A landscape with many valleys, sampled at points; each row gives a point and its height.
From any point a ball takes the steepest step (drop divided by distance) to one of its 6 nearest points. It stops when none of these is lower. Distance is the straight distance between rows; heights are no part of it.
(288) (h 23.7): [ 15  16   9  -8  -8 -25  -7   7]
(191) (h 71.7): [ 7 -3  4 15  4 29 -8 -6]
(452) (h 63.8): [-21  -1  -9 -20  -3 -31  -4   5]
(55) (h 59.8): [-27   2  -6 -21   0  -8   6  -2]
(188) (h 42.0): [ 18   6   1  -9 -12 -52  -5  14]
(589) (h 78.4): [-23 -15  -9  10  12  51  11 -16]
(214) (h 74.7): [-29   3  -3 -19   3  14  13  -2]
(298) (h 79.4): [ -5  -5  -9  24  13  60   4 -40]
(105) (h 39.9): [  5   7  11  -1  -2   5 -13   7]
(483) (h 47.2): [-10   2  10 -10  -2   9  -7   2]
(445) (h 61.3): [ 23   0  -1  29   3  41  -6 -21]
(476) (h 49.7): [ 18   7  14   9  -1   7 -11   7]
(258) (h 41.3): [ 30  17  27  12   1 -12  -1  16]
(178) (h 64.3): [ 15   1  -1 -11 -12 -61 -12  21]
(448) (h 33.8): [-36 -18 -29 -31  -4 -29  25  13]
(374) (h 68.4): [-29  -1  -1  -9   5  25  10  -1]
(553) (h 29.2): [ 13  13  11  -7  -5 -13  -9   7]
(393) (h 60.5): [-26  -5  -8 -21  -1 -26   1  -1]
(197) (h 58.6): [ 38  11   7  38   5  34   0 -25]
(593) (h 19.3): [-38 -26 -35 -33 -10 -29  29  26]
(324) (h 60.6): [-35  -5 -25 -30  -7 -10  30   3]
(653) (h 64.4): [ 15   1  -5  31   6  50  -3 -33]
(379) (h 83.7): [-13 -12 -10  18  14  51   9 -25]
(640) (h 84.3): [ -1 -12  -6 -14 -14 -61 -15  25]
(215) (h 81.6): [-34   0 -14 -23   0  13  21   2]
(447) (h 62.1): [ 20   0  -4  30   6  44  -3 -23]
(316) (h 54.0): [ 43  12  16  43  10  21   4 -19]
(202) (h 73.9): [-35  -3 -14 -24   0  -6  19   0]
(234) (h 31.4): [ 18  11   3  -6  -9 -48  -4  11]
(626) (h 59.2): [-17   0   6  -7   5  17  -2  -2]
(103) (h 29.4): [32  3 13 27  4 22 -6 -4]
(205) (h 19.4): [  5  13   8 -12  -7  -8 -11   1]
(51) (h 59.6): [-27 -24 -12 -26  -3 -51   2  21]
(636) (h 56.6): [19 -3  6 20  0 26 -8 -1]
(614) (h 93.1): [  4 -20  -3 -20 -10 -71 -14  37]
(125) (h 60.4): [ 16  -1   3  25   5  34  -7 -15]
(489) (h 38.3): [ -4   4  -3 -18  -7 -33 -11   5]
(195) (h 65.4): [-8 -2  8  0  4 27 -7  2]
(271) (h 14.8): [  7  11   4 -11 -11 -28 -11   6]
(334) (h 60.7): [43  8 23 44 16  9  6 -5]
(68) (h 55.1): [ 30   5   3  33   6  37  -3 -25]
(74) (h 76.4): [-17  -9  -5   7  10  44   6 -11]
(48) (h 46.8): [ 38   4  17  35   7  19   3 -10]
(327) (h 60.3): [-24 -14 -14 -22  -5 -41  -1   6]
(169) (h 79.9): [-12 -13  -6  15  11  48   9 -16]
(33) (h 59.7): [10  1  9  9  1 16 -9  1]
(12) (h 35.5): [ 26  24  23   3  -3 -24   0  16]
(131) (h 74.3): [-14 -16 -10 -21  -6 -55  -9  24]
(429) (h 30.8): [ 27  20  14  -2  -7 -39  -5  11]
(340) (h 54.4): [-12   2  -7 -22  -3 -27  -9   4]
(345) (h 38.4): [-31  -9 -17 -25  -1 -29  10   4]
(595) (h 56.0): [32 11 19 19  2  5 -6  9]
(296) (h 72.3): [-30  -4  -7  -5   4  38  19  -1]
(313) (h 81.5): [ -8 -11  -6  13   6  42  -3 -17]
(559) (h 30.4): [ 19  15  14  -2  -7 -12  -8  10]
(203) (h 35.8): [-17   3  -4 -18  -5 -13  -2  -1]

Where does a ball stop that starts at each point below?
(393) | (593)
(313) | (103)
(296) | (271)
(191) | (103)
(202) | (593)
(327) | (593)
(51) | (593)
(559) | (271)
